A landscape with many valleys, sampled at points; each row gives a point and its height.
A ball rolls from a point to whichever of its 2 nearest points has the largest drop for the distance, and stops where none of them is lower. Distance is the straight distance between rows; heights are no part of it.
<668>: [134 125 130  75 131 128 158 120 134 141 116 106 158 104 116 122 168 154
 120 119 136 154 103 144 157 142 128 158 142 119 132 131 119 112 208 112
 138 167  98]  h=63.4
<1029>: [128 120 131 115 136 139 143  96 168 164 122 119 110 233 147  92 152 115
 127 171  70 149 132 127  78 130 120 179 155 219 104 101 163 153 107 124
 170 137 102]  h=43.9
<903>: [172 145 131 141  55  61  82 122  79 146 150 160 135 152 132 144  95 182
 119  65 174  73  84 142 115 146  78 100 149 114 176 123 108 165 177 153
 154 121 140]  h=22.4
<709>: [152 145 176  91 133 131 170 159  81 159 155 159 103 171 111 176 136 110
 100 120 119 133  64 147  86 190 127 112 150 126 129 145 163 139  92 170
 164 160  95]  h=16.8
<1416>: [ 88 109 113 142 192 186  90 136 123 118 146 144 102  94 120 137  97 108
 134 128 132 100 155 105 149  94 120  66 139  90  84 129 134 112 112 108
 123  81 166]  h=45.3
<63>: [105 136  79 141 112 105  35 112 127 137 137 145  92 178 126 120  75 149
 118 170 114 134 137 120 151 104 129 107 149 177 161  95 143 162 131  99
 118  50 117]  h=29.9
<426>: [139 104 130 168 131 139  80  84 132 141 133  90 125 190 145  99 152 118
 167 117 113 161 177  75 135  96 115 142 120 119 153 135 127 184 162  48
 102 101 144]  h=48.8
<715>: [154 131  95 166 152 110 182 159 111 124  76 154  98 114 162 111 118 100
 131 109 143  92 150 172 152 139 141 103 130 160  76 109  80 139 101  94
  94 144 181]  h=53.2
<589>: [163  93  88 109 142 110  85 167 112 118 132 118 110 136 141 188 185  71
 103 101 126 137 163  92 147  51 132 111 178 123 117  84 135 180 182  93
  92 169 127]  h=40.0
<1092>: [187 122 128  47  80  88 141 193  89 141 103 155  96 149 100 162 145 133
  85 104 123 156  92 138 145 134 172 144 129  99 127 104 125 162 130 149
 108 177 121]  h=63.7
<557>: [169  83 132  94 235 163 169 117 112 144 158 133 111 135 130 151 133  97
 127 160 100 112 126  78 134 137  81 185 118 178  60 141 156  86  66 149
 103 131 145]  h=26.3
<1039>: [109  51 165 120 150 131 145 129  98 152 121 172 120 132 116 124 110  63
 135  98 190 127 144  86 123 101 157  68 134 128 187 111 150 152 146 167
 153 169 144]  h=61.2
<435>: [ 89 130  87 188 146  87  87 162 167 121 130 142 165 109 139 149  67  73
 158 191  90 142 154  98  61  86 178 156 174 183 138  94 124 121 132 133
  92 139 138]  h=41.1
<1018>: [129  79 115 123 118 125 168 128 103 147 105  92 129  88 167  91 148  99
 128  90 147 121 173 150 154 108  89 116  78 130 115 146 114 128 165 109
 122 149 111]  h=65.8
<127>: [125 194 155 179 132 167 152 120 118 101 148  67 169 106 144 133 198 160
 125 122 130 129 153 151 111 157  97 110 124  82  69 163 105 137 116 150
 165 131  98]  h=35.7
<998>: [105 148 119 114 182 214 150 133  96 102 126 120 153  82 113 132 175 166
 131 155 117 128 179 168 153 175 136 129 129 165  26 140  93 112  87 130
 168 138  79]  h=50.1
<334>: [ 98 131 119  88 153 156 138 109 126 106 114 161 151  59 101  70  88 150
 128 141 164  89 141 145 133 134 156 159 105  91 116 164  98  39 111 195
 137 116 106]  h=56.5
<1168>: [173 178 148  95 148 126 113  92 156 131 105 113 133 138 102  76 180 187
 130 138 133 107 156 111 134 120 154 172 117  92 152 134 109 137 154 115
 159 151 137]  h=52.1
<815>: [ 94  99 169 147 145 144 150 119 122 119 126 166 128 108 100 132  75 107
 140 144 172 100 111 125 111 145 149  83 125 134 147 135 142 100  77 165
 122 108 151]  h=32.0
<634>: [ 61  92 134 152 150 141  88 109 166 105 140 107 204 119  96 108 140  92
 164 186 141 143 181  88  99  90 152 144 118 119 150 122 132 114 168 145
 143 133 127]  h=43.4
<419>: [143 149 109 159 119  95  96 115 149 130 138 183 128 180 132  93  58 145
 162 133 133 120  77 142 117 153 139 119 136 127 169  98 141 113 129 134
 123  72 118]  h=46.2
<132>: [145 137 171  64 116 179 136 103  72 119 126 119 123  97 133 188 154 164
  99 159  94 133  77 146 151 179 142 136 155 146 109 143 146  88 101 138
 102 115  72]  h=44.2
<592>: [142 109 143  76  58 105 112 150 127 118 133 117 146 167  91 197 166 147
  88 140 139 164  86 119 143 136 116 153 195 142 154  98 146 180 159 145
  97 137 112]  h=59.9
<229>: [ 99 148 101 169 179 161  80 128 133  90 138 126 133 135 129 142 119 117
 114 168 127 107 142 118 162 109  98  91 183 136  68  94 136 118 111 109
 116  81 150]  h=43.1
<641>: [110 100  96 122 173 159 105 114 173 147 154 124 123 123 105  95 125 133
 158 132 127 121 171  75 141  65 129 144  79  74 133 133 133 142 168 125
 137 105 159]  h=54.3
<651>: [104 137 172 175 126 157 109 106 155 107 133 142 141 162  91 112 107 130
 153 173 129 119 127 114  91 143 158 120 100 114 144 120 156 129  63 135
 145  92 168]  h=35.3
<1296>: [109  68 189  82 170 202 127  81  90 132 130 130 126 200 109 113 163 110
 127 138 120 145 127  57 140 137 104 151 161 144 142 128 159 138 142 112
 129 120 130]  h=35.8
<14>: [111 111 147 160 156 151 131 140 105 113 101 118 140  66 155 143 125  74
 138 119 134 145 164 136 140 114 170  68 149 129 108 112 101 137 134  88
 120 164 127]  h=29.8
<746>: [162 178 143 162 136 160 118 112 139 116 165 126 100 172 131 130 115 138
 123 156  69 160  92 116 137 173 112 167  87  93  68 140 165 104  68 119
 120  90 142]  h=30.8
<64>: [ 86  68 153  94 172 167 155 131  79 150 145 118  95 100 126 143 115 127
 129 109 167 114 132 127 160 171  97  77 116 143  95 200 121  87  79 129
 137  75 129]  h=13.0
<193>: [135 143 140 119 136 152 112 103 117  88  99 122 137  90 153 116 120 152
 120 113 148 122 109 136 177 140 133 108 191  99 118 140  65 122 164  57
  93 113 172]  h=30.4
<733>: [130 126 144 167  78 108 125 131 130 112 112  95 152  74 151 126 113 116
 123 102 156 115 136 150 134 108 129  76 130 108 150 128 101 145 130 102
 108 129 147]  h=34.5
<970>: [155 144 116 185 128  64  90 137 169 133 144 135 135 144 117 145 120 111
 143 126 147 121 130 103 117  94 142  92 141 105 189 111 128 195 152 114
  97 121 169]  h=29.6
<39>: [191 194 171 118 117 100 113 107 135  90  92  95 130  80 125 115 178 195
  98 129 117  78 171 136 118 105 163 149 129  91 135 143  85 115  96 123
 151 184 160]  h=54.7
<1040>: [126 116 116 166 171 110 155 167 141 157 124 147 119 136 128 141 102  80
 151 128  62 143 114 112  70 113 179 102 152 185 104  92 157 148 100 129
 132 180 154]  h=37.9
<360>: [125 163 144 107 137 119 133 129  98 112  75 150 167  63 144 116 124 112
 121 155 132 150 124 169 142 150 198 127 132 138 133  85 111  79 133 140
 159 187  62]  h=53.0
<1503>: [138 150 180 110  83 147  81 126 111 112 136 130  97 115  88 139  90 212
 123 101 101 112 109 127 100 138 172 117 125  87 158 166 112 145  71 103
 150 108 174]  h=42.3
<276>: [ 96 114 122 189 119 166  84 100 121  86 130  80 156 127 154 124 147  99
 131 137 136 126 180 118 152 101  76  91 153 136 106 116 137 137 125  94
 102  83 112]  h=40.5
<134>: [134 158  94  98 115 112 103 165 156 140 107 141 106 103 104 156 104 158
 121 167  87 133 121 162 123 110 197 148 144 160 124 103 128 134 127  95
 120 130 127]  h=36.4
<916>: [117 131 143 163 173 112 218 178 143 172 132 143  83 152 129 140 114  77
 145 120 114 142 110 144  63 142 144 108 102 151 105 132 152 148  81 139
 164 160 151]  h=35.4
<814>: [ 79 131  73 118 122  89 134 102 206 113 110 134 140 110 125  91 119 182
 150 140 188 105 133 124 140 100 123 170 130 109 171 134  79 106 168 158
 124 110 161]  h=56.6
<1519>: [129  62 118 161 162 163 109 108 150 146 135 120 119 164 135 118 146  90
 171 101 122 141 206  59 112  60 123 144 109 107 126 148 141 145 167  74
 102 149 172]  h=52.0
<1439>: [ 86 126  86 143 160 112  96 160 191 123 137 129 171  84 108 151 114  87
 145 188 115 123 169  96  96  70 154 168 121 140 132  96 148 114 147 165
 116 140 124]  h=42.0
<555>: [111  84 116 106 163 140 139 102 148 140  87 148  95 182 130  85 109 126
 150 158  76 125 145 101  93 105 158 167 172 227 125  87 156 147  98 106
 132 134 151]  h=45.6
<936>: [155 149 137  49 127 147 101 141  91 129 130 159 124 111  89 157 118 158
  91 130 108 119  74 119 164 144 158 145 160  86 131 126 134 111 155 138
  93 133 125]  h=37.7
<1112>: [107 116  87  95 173 119 167 109 135 147 123 160  88 177 144 109 150 142
 110 140 163  65 105 103 158 113  49 162 129 145 130 107 162  87 155 183
 119 120 155]  h=21.5
<1455>: [120 103 130  82  72 105 135 138 107 117 110 108 169 107 130 175 163 123
 104 121 139 178  95 136 147 128 143 135 165 159 173  94 131 141 189 132
 131 177  75]  h=61.8
<604>: [137 182 128 168 147 193 154 131 115 125 177  84 110 137 159 113 146 153
 115 105  94 158 136 133 137 161  61 159  79  66  42 194  92 148  91 100
 155 105 126]  h=29.4
<1333>: [ 99 110 193 172 158 149 172 131  82 139 144 103 166 125 148 164 179  62
 143 137 124 179 136 111  77 152 138  96  99 133 127 132 158 137 106 161
 179 193  84]  h=30.7
<1399>: [137  68 176 136 126 124 122 119  41 158 125 140 121 149 140 126 131  56
 120  86 178 103 163  99 129 126 102  71 111 129 179 116 164 156 133 152
 124 146 103]  h=62.8
<707>: [157 192  80 121  66  68  39 105 160 119 159 131 127 142 119 131  97 217
 127 137  85 148 106 190 103 139 136 140 130 132 149 150 113 105 120 145
 155  82  78]  h=42.4
<1463>: [113 148 111 178 155 118  95 149 141 122 137 147 160 142 134 126  79  83
 152 183  53 146 108 134  81 123 169 112 168 185  90  80 139 121 108 136
 108 128 111]  h=40.1
<889>: [106 151 140  98 120 173 113 129 106  91 140  99 147  60 103 191 145 176
  95 161 113 115 120 149 147 152 113 130 136 119  73 172 142  64  71 141
 118 111 105]  h=46.5
<1009>: [103 121 156 156 116 156 144 114 143 121 124  74 168 104 112 132 191 117
 154 158 113 151 180 135 100 123 140 146  78 126 112 135 143 137 113 121
 156 151  94]  h=46.6
<932>: [125 125 146  77 135 150 116 126 116  96 103 133 149  66 123 150 106 117
 103 155 142 117 108 123 155 128 147 149 172 103 139 125 110  88 163  98
  89 132 144]  h=34.6
<316>: [143 164 139 165  92  89 132 141 139 145 119 105 120 142 131 135 161 119
 115 143 138 102 156 152 114 120 108 110 100 149 138 111 171 156 104 141
 147 144 117]  h=23.0
<1295>: [132 117 156 104  41  88  92 146 126 114 143 128 157  42 120 145  73 154
  93  89 177  97 117 116 116  82 158  91 118  68 210 142  77 123 149 171
 167 159 143]  h=41.6
<1056>: [155 136 162  70 162 147 139 144  51 140 127 147 115  92 134 186 155 119
  95 126 108 131  93 121 161 177 153  89 156 123 111 132 141 112 124 142
 115 162  94]  h=41.4
<871>: [127 187  87 145  87  93  80  99 154  74  88 140 141 136 147  63  87 178
 111 155 147  93 141 156 156 131 139 183 134 143 141 117  73  94 104 136
 116  74 134]  h=54.1
<1290>: [101  89  53 118 100  88 152 130 148 133 125 157 141 133 169  92  73 104
 153 121 130  99  86 153 142 128  93 160  86 135 147  96 123  66 175 172
  75  97 107]  h=52.5
<46>: [126  94 137 207  75 132 140 112 144 100 138  71 156 117 167 111 139  70
 137  97 170 125 164 129 132 106  69  90 122 120 122 152 111 148 123 112
  93 110 152]  h=37.8
<778>: [127 122 170 135 140 160 148 111 102 107  81 113 124  69 165 101 152 136
 135  91 163 133 162 146 161 156 154  59 166 113 114 144  56 145 139  69
 137 149 141]  h=23.2
<885>: [131 168 138  88 133 132  92 141 101 129 127 172  98 118  84 139  90 195
 132 104 109 107  95 159 112 154 170 117 146 101 130 150 137 100 123 148
 141 127 147]  h=41.2
<312>: [175 174 130 107  94  86  97 174 120 131 110 143 140  98  98 171 129 119
 104 127 105 167 101 134 127 115 220 130 113  91 153  95 129 154 124 147
 130 186 103]  h=61.7
<1431>: [197 193 135 138 145  95 114 135 157  86  88 131 143  55 147 123 123 126
 109 158 148  75 154 130 133  98 179 151 134  73 126 114  74 114 118 106
 106 180 191]  h=56.7
<1022>: [123 165 128 150 126 158 123  97 132 114 134  51 149 128 154  90 185 183
 131 119 136 143 162 134 147 122  73 125 129  97 102 149  94 152 154  89
 165  99 102]  h=39.0
<1419>: [128  85  94 162  71  80 114 129 146 148 159 134 158 145 156  96  66  91
 175  93 115 155 104 150 108 127 100 135  86 139 167 125 144 109 177 135
  82  90  82]  h=53.4
<483>: [102  99 173 125  94 147 130 118 149 115 132  95 150  68  93 136 137 123
 131 142 159 119 172 114 105  97 156 107  78  90 166 151 141 128  92 147
 167 145 133]  h=46.1
<195>: [148 110 115 147 158 112  99 153 151 132 118 140 114 132 115 169 128  74
 137 133 117 115 152  81 123  70 168 124 148 124 145  97 151 160 147 112
  84 162 172]  h=34.8
<679>: [116  50 166 110 119 166 119  74 124 119 118 115 128 173 117 120 149 103
 129 106 171 125 142  64 147 104  79 141 147 130 176 137 154 138 160  99
 100 112 161]  h=39.9
<835>: [120 114 153  90 179 167 147 131  76 145 141 112  74  88 151 125 147 161
 126  62 146 109 156 139 153 184  91  74 133  93  75 226  74 105 109 119
 157 120 134]  h=6.1
<945>: [132  92 106  91 134 151 136 116  72 123  82 129 134  69 172  84 106 109
 122 124 138  91 162 153 189 125 116 135 115 139  99 124  77 101 164  89
  88 117 118]  h=66.8
<991>: [154 175 158 157  78  92  90 125 113 118 156 121 167 109 116 154 122 184
 123  94 151 121  96 138 102 147 132  89 156  93 171 134 115 155 152 139
 158 150 123]  h=28.2
<993>: [137 131 124 136 125 151  68  88 125 107 134  66 138 115 159 114 169 157
 141 114 128 138 168  95 153  76 120  96 151  93 150 128  83 181 165  46
 124  87 120]  h=44.1
<439>: [119 136 180 177 164 148 190 141 113 147 140 125 132 153 141 115 142  61
 158 138 114 152 136 147  66 178 129 113  81 139  92 154 137 135  73 135
 163 150  98]  h=33.3
<61>: [128 104 100  54 123 133 123 156 128 159 127 124  79 206  98 147 189 146
  80 130 143 114 148 106 157  88  85 151 170 147 120 112 160 181 156 141
 134 127 132]  h=47.8
<1505>: [133 162 156 167 109 154 123 115 151  85 171 124 176 156 107 147 105 137
 142 153  91 178  44 134 108 191 119 144 121  89 104 141 149  83  87 131
 126  88 125]  h=33.6
<1534>: [148 120  67 142 109  49 153 161 187 158 146 136 143 143 149 154 124  87
 144 123  91 140  84 126 119 116 100 178 106 158 136 106 155 119 182 154
  70 141 128]  h=18.5
<448>: [105 120 140 105  60 137 119 137 153 106 152 106 132 142  90 197 137 178
 107 125 131 144  77 129 135 142  99 136 162 137 146 150 157 141 123 100
 128 103 159]  h=57.6
<1005>: [115 127 169 177 110 106 179 150  82 139 133 102 146  90 164 171 146  67
 115 105 152 159 120 162 111 158  99  76  83 145 127 139 154 118  92 164
 154 171  77]  h=27.7
<188>: [160 154 154 143 113 120 166 134 142 131 157 132 149 137 128 136 107 123
 134 110 120 148  42 145 114 181 102 136 124  93 124 153 141  98 136 127
 104 128 143]  h=36.3
<477>: [112 139 157 101 156 164 147 131  74 153 109 112  99  77 152 106 161 170
 139  74 133 133 168 154 150 168 136  68 125 100 114 169  87 136 161 105
 186 157  98]  h=14.4
<1257>: [131 154  81 176  83 111 136 118 134 105  98 143 132 155 142  34 103 146
 145  98 153 115 139 187 138 149 132 140 108 160 121 123  77 130 110 118
 121  78 118]  h=52.8
<563>: [145 144 140 107 144 119 109  78 169 127  84 143 135 172 105  70 133 148
 152 174 133 118 147 111 135 121 175 186 127 148 172  94 132 138 147 100
 126 118 133]  h=49.5
<1216>: [123  88 173  72 137 162 168 109 105 144 130 152  81 205 103 137 132 143
 116 109 156 132  79  93 137 166  90 145 168 141 160 154 147 149 128 105
 138 112 174]  h=30.9
<1088>: [112 155 163 112 173 163 155 138  99 123 140 106 129  72 104 174 169 169
 131 139 122 132 145 155 114 189 145 109 113 116  60 186 122  95  64 148
 175 148 103]  h=48.4
<342>: [127 133 105 183 112 129 180 134 102 121  97 168  96 146 149  71  97 113
 135  91 167  85 133 176 129 168 124  99 101 162 104 142  90 120  69 148
 105  93 150]  h=51.2
<618>: [147 111 103 130 145 103 181 126 178 151 151 126 155 154 142 105 133  90
 157 114 122 157  94 114 133 129  77 181 100 118 126 142 143 102 203 136
  91 144 130]  h=21.0
<1231>: [134 176  52  99 128  76  77  91 144  81 111 132 142 114 155  72  97 205
 104 142 138 110 117 129 168 122 106 201 145 106 128 141  51  73 176 136
 112  88 146]  h=54.9
<1217>: [122  74 177  99 130 144 154 125  77 145 117 179  93 161 126 133  80 115
 132  99 141 115  79 119 124 171 126  88 167 174 159 118 144 141 115 108
 121 113 160]  h=25.5
<644>: [128  96 140 141 158 156 100  80 129 126  88 140 136 174 125  77 133 124
 168 167  93 125 204  87 107  97 165 192 128 181 135 105 140 122 128  79
 109 153 125]  h=47.4
<667>: [146 123 154 143 158 160 162 114 117 120 141 118 127 140 122 145 133  99
 134 157  99 135 119 113 129 158  97 166 100 154  74 150 153  90  60 132
  91 105 132]  h=28.1
<833>: [142 128 105 168 154 184 182 120 163 108 161  95 145 134 129 119 167 106
 124 110 141 157 150 117 160 132  51 166  95 100  40 176 105 132 110 117
 126 112 155]  h=26.6
<1230>: [136 106  84 138  81  37 119 152 186 154 156 141 158 175 129 142 135  91
 152 127  96 166 125 132  85 116 124 161 125 187 179 104 165 148 165 154
 114 139  81]  h=21.1
<1406>: [130 125 117 186  78  60  78 134 155 145 163 154 158 160 107 149  97  97
 164 140 137 127 133 119  85 115 128 105 112 152 200  93 161 185 144 155
 122 104 103]  h=24.6
<732>: [ 85  77 165 125 176 173 140 118  83 137 138 150 120 142 123 116  90  91
 141 136 124 120 114 101 130 155 106  83 147 166 115 131 157  97  92 143
 119  90 125]  h=29.5
<1118>: [191 182 144 151 159 175 139 131 123 143 161  83  99 117 170 140 166 142
 137 106  82 139 140 118 131 128  96 127  96  58  80 153 104 179 126  61
 118 129 150]  h=33.5
<1324>: [126 149  86 110 123  67 104  84 196  85 160 120 142 121 136  79 115 215
 115 106 143 138 105  80 155 108  88 193 126  84 164 164  68  86 172 157
 132  96 171]  h=55.6
<1083>: [144 115 101  76 172 124 185 127 135 145 123 158  88 150 126 143 135 124
 115 153 111  86  80 114 131 128  93 178 124 173 105 120 168  74  90 172
 110 125 145]  h=24.2
<1315>: [162 146 125 111 173 165 130 158 122 148 154 119  79 116 126 176 169 133
 113  98 113 115 140 121 139 115 103 101 134  79  81 150 140 157 126  81
 133 135 168]  h=28.8
<525>: [139 139 138 124 113 135 163 119 158 155 127  98 110 218 146 132 166 116
 132 146  86 188 102 137  96 142 102 197 145 174 120 136 148 168 152  84
 133 143 104]  h=41.7
<1104>: [114 127  83 109 144  99 175 155 122 135  78 169  99  84 151 116  87 132
 133 120 141  96 113 169 136 130 178 125 121 132 120 113  86  97 142 124
 107 161 165]  h=55.0
<1308>: [101  84 131  85 181 173 127 122 127 142 122 124 127 123 107 126 147 113
 133 139 109 133 143  92 139 102 130 135 158 156 119 111 148 130 159 109
 135 135 131]  h=39.2
<1076>: [115 147 107 178 157 155 129 112 144 132 156 151  99 153 131  67  80 133
 146 120 131 112 121  96 132 132 111 131  60  78 111 127 142  94  77 179
 124  70 148]  h=50.7
<1256>: [ 69 103  75 130 112  90 135 114 178 131 131 157 108 158 145 141 120 140
 126 136 178  65 102 110 149  97  69 145 132 144 176  80 151 113 143 181
  90 104 165]  h=18.1
<1220>: [145 174 105 151  97  50 118 145 120 157 145 162 138 162 137 129 112 147
 123 108 153  93  86 180 105 152 102  89 132 135 156 112 152 125 172 173
 152 135  98]  h=16.7
<85>: [149 167 111 153 161 139 124 109  97 126 122 173  64 173 153  70  88 148
 115 120 121  93 120 135 166 161 103 135 103 128  86 121 138  89  74 146
 105  74 144]  h=49.6
<699>: [131 102 154 121 162 130 151 154  76 155 103 135 101  92 136 178 130  80
 123 121  84 159 154 127 119 133 189  95 109 193 112 119 143 142  57 116
 153 188 105]  h=31.8
<1397>: [126 126  87  92 132  58 125 128 180 129 111 153 129 113 112 131 138 144
 124 129 196  84 127 102 141  86 158 147 140  95 209 107 100 150 195 155
 121 159 166]  h=57.9
<1141>: [108  92 175 107  66 142 129 121 122 122 152 114 132  40 110 125  84 161
 118 102 165 105 152 134 108  90 155  65 103  82 172 185  98 117  91 158
 180 136 153]  h=44.0
<94>: [ 89 115  92 110 174 190 128 111 158 122 144 137 148  95 103  67  94 152
 154 145 140 137 155 110 160 111 131 159  79  91  87 144 104  78 147 151
 152  95 126]  h=55.7
<470>: [100 103 122 161  82 103 192 168 126 138 128 108 147 121 146 143 128  84
 136 107 118 168  99 198  85 160 101 100 121 185 119 119 160 108 113 140
 168 154  71]  h=30.3
<265>: [103  85 131 102 151 109 125 124 140 133 100 169 137 107 118 120 103  79
 130 129 206 112 140  87 138  75 175 113 152  98 207  94 116 137 195 162
 130 171 158]  h=59.5
<878>: [122 161 118 115 132  99 170 171 114 155 139 149 106 136 118 155 125 144
 110 107 124 118  81 183  98 159 109 105 136 146 108 135 160  94 135 169
 171 158 115]  h=11.0
<1347>: [139 133 153 151 110 147 170 114 140 111 146  77 169 124 143 156 162 120
 134 117 124 179  83 124 136 155  68 141 147 111 106 156 126 132 168  95
  92 129 134]  h=39.1
<1237>: [160 105  98  70 152 128  92 156 126 150 114 131  94 177 103 151 176 114
  86 142 122 129 174  93 149  63 150 123 194 155  99  69 136 198 151 133
 118 150 124]  h=44.4
<1445>: [113 126  79 145 103  80 200 171 179 121 103 144 153 107 129 119 112 109
 145 116 129 153  88 209  95 146 156 126 126 171 121 104 125  76 123 162
 164 161  94]  h=30.0
<700>: [112 130 126  72  90 165  94 150  98 146 154 114  72 189  79 178 167 190
  72 119 127 130 131 129 139 125  88 133 150 117 109 154 172 164 108 146
 160 103 126]  h=51.1
<915>: [157 170 152 140 123 122 100 102 102 108 109 178 120 159 144 102  71 135
 119 150 115  99  79 150 145 173 136 118 152 132 125 104 134  89  99 126
  80  89 139]  h=48.0
<1459>: [106 109  93 134 110  93  87 134 179 118 146 119 115 164 127 163 139 119
 116 141 131 109 139  91 149  78  78 146 140 151 160 103 176 148 140 132
  88  88 161]  h=22.0
<1159>: [120 120  82 146 137  94  32  97 148 118 164 140 122 174 114 120 110 125
 127 154 135 142 158  58 159  88 103 128 131 121 188 112 136 179 159 114
 102  56 132]  h=26.2
<1034>: [105 137 166 132  69 146 100 113 156 106 121 129 140 126  82 103  97 189
 155 146 138 123 134 156  83 144 173 132 100 119 173 135 130 129  69 114
 178 102 134]  h=38.5
<37>: [144 157  56 129 106  77  65 130 148 156 177 167 102 171 113 107  72 190
 149 110 103 147 101 149 111 126 130 123 104 111 175 129 134 136 136 146
 152  54  85]  h=44.3
<1190>: [133 137 163 104  77 151 118 146  81 121 134 100 102 127 112 213 175 172
  84 109 138 131 110 138 133 140 129  90 166 112 134 143 153 176 100 119
 143 136 129]  h=54.6
<275>: [133  85 153 137  84 145 153  89 131 117 131  82 124 162 155 114 134 119
 132  93 143 162 100 107 158 138  52 157 130 120 146 160 123 143 157  63
  91 101 176]  h=42.1
<1502>: [ 86 132  86 149 100  69 151 156 164 129  95 131 122 125 135 112 124 130
 136 138 144 109 140 182 112 109 136 125 123 198 137  87 142 124 115 141
 145 132 114]  h=27.3
<1143>: [140 146 115 112 114 114 155 127 131  97 102 143 143  59 132 105  96 146
 111 120 154  86 119 160 136 134 154 151 118  93 113 160  70  69 106 154
 101 138 165]  h=56.2
<989>: [135  89 151 102  83 136 146 118  97 155 111 116  99 184 146 130 144 108
 120 120  91 154 118 140 108 137 118 155 143 199 142 119 160 148 129 101
 106 141  95]  h=38.8
<527>: [ 92 151 103 141  96 133  87 127 147 104 120 121 124 131 120 123  88 164
 129 159 110 147 128 151 142 127 142 132 141 153 120 119 129 129 104  88
 121  74 132]  h=33.2
<425>: [164 109 141  98  68 105 111 151 100 118 132  99 125  54 144 153 120 130
  79  83 131  88 126 119 142  86 138  92 103  68 167 144  99 135 124 116
 112 141 157]  h=38.4
<26>: [132 206 134 169 115 107 106 138 119 123 171  79 184  86 133 156 169 174
 125 124 114 135 120 146 106 141 127  79 123  69 122 137 124 135 160 169
 169 148  81]  h=32.7
<635>: [191 172 119 145 163 106  99 162 120 135 103 149 119  49 147 140 108  86
 118 138 127 100 168 127 147  82 191 120  92  79 134  85 113 135 122 120
 118 185 146]  h=58.3
<83>: [ 87 102 154 177 121 150 138  97 167 101 145  99 192 158 110  95 155  95
 163 163 129 151 157 102 101 134  99 165  84 132 112 137 157 103 116 155
 134 124 113]  h=44.9
<1215>: [153 139  95 173 128 107 183 124 202 122 138 108 159 126 141  92 153 119
 141 114 153 130 126 119 144 116  79 170  95 102  96 157  95 121 156 134
 100 128 173]  h=23.7
<1509>: [149 167 137 143 142 109 108 181 108 153 105 159 115  78 114 139 102 102
 132 117  99 145 145 144 118 119 230  88  77 100 138  99 137 145 102 137
 153 177 109]  h=60.0
<927>: [150 126 137 114 102 136 122 163  94 166 127 130  97 147 128 155 126 100
 121 129  55 150 132 147 106 127 174 122 121 175 110  96 161 156 103 122
 118 146  78]  h=35.5
<110>: [151 175  79  84  88  99  66 130 188 141 145 147 114 156  83 159 119 190
 123 179  66 175 102 162 109 132 201 160 136 130 136 131 120 135 123 116
 140 100  89]  h=39.6
<386>: [140 155 173 158 103 130 177 108 117 136  92  84  94 159 156 109 181 130
 120 127 153 125 169 167 115 146  96 134 112 155 131 151 126 175  91  84
 152 139 123]  h=28.9
<825>: [114  55 110 110 129 113 139 150  61 169 105 133 108 129 158 121 138  71
 112  79 135 127 163 121 146  89 112  92 120 169 146 102 149 147 185 125
 129 168 103]  h=64.5
<186>: [110 118 131 105 135 156 132  71 131 123 136  91 195 141 135  87 167 148
 152 144 129 178 120 116 156 146  93 173 128 126 138 130 125 109 212 118
 128 109  59]  h=64.6
<307>: [114  92 168  91 181 159 167 173  82 168 140 115  90 131 113 188 174  87
 113 125  99 161 143  97 100 148 155 100 120 152 107 143 148 181  71 130
 184 173 114]  h=27.6
<243>: [101 116  87 174 114 126 155 109 170 115 132 168 145 152 140  61  73 109
 153 115 168 114 100 132 133 132 106 146  98 118 133 112 115  84 120 196
  98  82 125]  h=51.8
<689>: [141 168 126 108 167 165 159 135 105 103  83 146 163  69 136 103 147 140
 137 161 112 147 157 188 155 173 187 146 140 167  61 101  84 106 123 125
 152 175  57]  h=51.7
<269>: [129 144 163  99 188 157 176 172 103 174 162 143  87 159 101 165 155 108
 108 112 119 135 105 114 105 155 117 113 134  88 110 170 148 169 126 132
 169 158 145]  h=22.3

Where does a ball stop that starts at each point below?
<1431> => <878>
<94> => <878>
<1018> => <342>
<419> => <1256>
<275> => <1256>
<668> => <1534>
<1009> => <1005>

Call two points neighbours if one is among the 2 nearest of the other. Go from one point of each pair to the other, from neighbour to neighbour, staying as low as possible. Name the highest point that can't be avoided.
<835> / <1256> => <275>
<1534> / <342> => <334>
<835> / <1217> => <732>
<1005> / <316> => <470>
<878> / <1534> => <1118>
